The views of a scene show one set of named points, each view turned or mirrored, shifted and resized as a whole, with a little noise and some points left out.

Scene 1
View 1
j49: [-10  20   5  20  18   5   6 -16  28  24  16 -11 -16 -11   6 -20  24  -2
  12 -13  17   5]
j273: [-10  15  -6  -8  -5  -4  -3   8 -16   3  13  13 -12  -7  -3  -1  10   4
  19   9 -15 -15]
j558: [  1  17 -13 -20   9  -9 -15  18   0  24  -5   5   1  -6   0 -20   4  16
  13   2  -3  -2]
j458: [  0  11 -10 -27   5  18 -27  10 -12   1   9  -6 -21  -1  -3   1 -16   0
  29  -7 -16 -27]
j465: [-12  17  -2  -4  -9 -14   4  12 -16  12   3  30  -4  -7   0   3  24   3
   8  26 -19 -11]
j378: [-20  26  19  36   8 -14  21 -13  29  37   1  28  -2 -13  12  -3  58 -13
  -9  25   8  11]
j424: [ -3  18  -5  -8  11  -5  -9   9   8  25  -2   7  -3  -7   3 -15  14   7
  10   4   0   0]
j153: [ -3  19   4  -9  15   4 -20   8  17  34 -14  16  -3  -4   8   1  18  -8
   3  16  -4  -7]
j835: [ -6  11  -4 -15   0  23 -16  -1 -15 -10  23  -9 -31  -4  -3   8 -10  -7
  33  -9 -16 -32]
j655: [  3  18  -6 -17  21  -1 -24  13  20  37 -14   2   1  -4   5 -19   8   7
   7   1   5   2]
j797: [  0  21   5  -1  27   6 -20   1  38  46 -15   1  -2  -5  12 -15  20  -6
   1   1  13   5]
j455: [-11  14  -6  -4  -4   7   1  -2 -16  -8  28  -4 -24  -8  -4  -3   2   3
  29  -7 -11 -20]
j709: [-12  10  -6   0  -2  30  -1 -18 -17 -28  50 -29 -46  -9  -6   0 -15  -5
  46 -32  -8 -33]
j781: [-18  16  -2   8 -14  -5  15  -1 -25 -10  28  16 -19 -10  -4   5  18   0
  21  12 -19 -19]
View 2
j378: [-25   4 -30   6   2  -1  20  28   9   1   6 -17  41  -3 -13  32   9   1
  11 -22   1  23]
j797: [-12   2  -6 -11  -1   4   9   0 -16  18  15 -17  16  -5   2  18  11   5
  10   1   2  33]
j558: [ -1   3  10  -7  -7   2   0  12  -6  -2  10 -12   1 -10   4  21   1   7
   4  21 -18  12]
j49: [-18   6 -19   7   0   0  12  -1  -9  13 -12  -6  18 -13   4  15  17  -7
  -1  -8  -5  15]
j655: [ -4   3   6 -12  -5   4   3   3 -14  10  15 -15   6  -7   4  18   6   7
   7  15  -8  25]
j458: [ -1  -2   8  -5 -17 -16 -10 -10   5 -10  20  -2  -8 -15  23   5   2   6
 -13  18 -12  -6]
j273: [ -7   1  -1   3 -11 -12  -1  15  15 -17  11  -6   7 -13   7  19  -1   5
  -6  10 -17  -5]
j424: [ -7   3   0  -4  -5   0   4  11  -3   0   8 -11  10 -10   2  21   4   4
   3  10 -12  14]
j835: [ -7  -2  -2   2 -17 -22  -8 -12  13 -14  14   2  -4 -18  26   2   5   2
 -19   8 -10 -15]
j709: [-11   1 -11  17 -16 -26  -8 -25  13 -12 -10  13  -7 -26  34  -6  13 -11
 -30   1 -14 -29]
j781: [-12   1 -12  14 -12 -17   1  20  26 -25   4  -1  13 -15   7  21   0   0
 -11   0 -18 -16]
j455: [ -8   2  -5  10 -11 -15  -2   2  12 -13  -3   1   2 -18  15  11   5  -4
 -13   7 -18 -13]
View 3
j378: [-14   5  11 -29 -38  21  12   0 -67 -52   6  35  -4  -4  -5  19  21 -16
 -26  12   3 -17]
j558: [-31 -19  24  16 -11   2  22   5 -25  41 -20  21  13  19   7   8   7 -34
   4   0   7  27]
j835: [-14 -39  14  57 -34   7  12   6 -37  23 -44  -2  23 -43  -8  -3  12 -56
  20  35 -10  44]
j455: [-14 -39  16  39 -29   1  11  -8 -29  20 -32   9  14 -45 -14  -9   7 -51
   2  26  -9  25]
j465: [-25 -28  35   9 -24  -2  29   1 -48   2 -30  35   4   0  -5 -11  35 -37
 -28   6 -10  21]
j424: [-25 -13  16   9 -20  10  16   5 -35  18 -12  20  11   6   4  15   6 -30
   4   7   7  17]
j709: [ -2 -50   1  67 -38   6  -3 -12 -23  23 -39 -13  23 -89 -22  -9  -8 -63
  25  51 -12  31]
j797: [-23  10   2  -3 -27  28   9  19 -48   1   1  12  14  20  14  43   0 -18
  23  12  18  13]
j153: [-25  -4  18   7 -28  20  21  21 -57   1 -18  19  13  21  12  25  21 -26
   8  11   6  28]
View 4
j797: [-16 -23   8   4  -4  -8  47   3 -17 -21  12 -16 -13  -1  14  17 -12  12
   3   3  -7 -10]
j455: [ 10   8   3   0   4   7   3   0   2  10   9   0  10  12  16 -19  20  18
  17   9  -2   5]
j424: [-4 -9  3  2 -3  0 25  8 -9  0  5 -8 -7  1  7 10 -3 10  2  5 -6  3]
j153: [ -4 -20   6  12   3  -9  26  -7 -20 -11  -1  -7 -13  -6   6  15 -10   9
  11   4 -11  -2]
j558: [ 2 -4 -5  2  0 -4 23 15 -4  3 -7 -5 -6  3  1  9 -6  6 -6  5 -2  4]
j458: [ 19   7 -10   6  15 -11  11  -1   0  -8 -12   3   9  12  12 -22   5  13
  11   6   2  -3]
j273: [ 8  0  3  7  3  4  1 -1 -7 14  1  0 -1  1  5 -3  9 12 13  9 -7 11]
j709: [ 16  20   1  -5  10   7   4  -4  14   1  20   0  28  28  32 -49  36  28
  26  12   6  -6]
j49: [-19 -14  17  -6 -12  11  37   6  -7  -6  35 -18  -1   8  23   4  10  21
  11   8  -5  -6]
j378: [-26 -31  32   8 -17  16  22 -13 -29   7  36 -16 -20 -15  13  30   6  18
  24  10 -21   8]
j465: [  5  -9   8  12   0   6  -4  -5 -16  20  -1   0 -11 -10  -2  13   5  10
  15   9 -14  17]
j781: [  9   1  12   9   1  15 -15 -11  -8  25  12   2   2   0   9  -8  23  18
  26  13 -11  18]
j655: [ -6 -14  -1   3   0  -9  38  12  -9 -13  -3 -10  -9   2   6  14 -14   7
  -4   2  -4  -6]
View 5
j558: [  6   0 -28  -4  11  13  -4  -5   8 -11 -10  -4  -3  -3  11   1 -16   6
  -1   6  -8 -10]
j378: [ 13 -16  13  23  -2  34  -7 -11   7 -23 -29  34  -4  -5  -4  -8   7 -23
  -2   5   4 -30]
j458: [  1 -10 -25 -14   7  10  -6 -18  20   2  23 -14   6   0   1   3 -23  12
  16  -1  -5   6]
j465: [ 16  -3  -8 -13   9  20   3 -25   9 -23  -3   8  -8  -3   8  -5   3 -11
   1   1   8  -6]
j273: [  8 -11 -12  -8   5  19  -1 -23  14 -13  10   3  -1   2   3  -1  -7  -2
   3  -4  -1  -3]
j49: [ -2 -25  -8  28  -4  28 -10  -3  14  -7 -10  20   7   5  -5   3 -15   0
  -3  -2 -17 -25]
j781: [ 11 -18  -5 -10   2  26   5 -36  15 -20  18  12  -2   8   2  -2   3  -8
  -3 -13   0  -2]
j424: [  6  -6 -18   4   7  18  -6  -5  10 -11 -12   4  -1  -4   5   0 -13   1
   1   5  -6 -14]
j655: [  3  -1 -23   7   9  13 -12   6   9  -4 -20  -2   1  -9   6   0 -20   6
   7  14  -7 -16]
j835: [  0 -21 -13  -9   1  17  -6 -26  24   1  32  -6   9   4  -6   3 -19   7
  17  -7  -4   6]
j455: [  3 -21 -15  -5   1  21  -1 -27  19  -8  24   3   5   9  -1   3 -12   4
   2 -12  -9   0]
j797: [  2  -8 -11  21   4  18 -17  10  10  -2 -27   8   3 -11  -2  -2 -19  -1
  11  17  -6 -24]
j153: [  9  -3  -8   4   7  16 -12  -3  11  -7 -17   4  -1 -13   0  -5 -12  -6
  15  15   5 -14]

In a view up to two points have been moved. Name them for each view, in the order of its rows, or write none.
view 1 | j378
view 2 | j455
view 3 | j558
view 4 | j781
view 5 | j458, j273
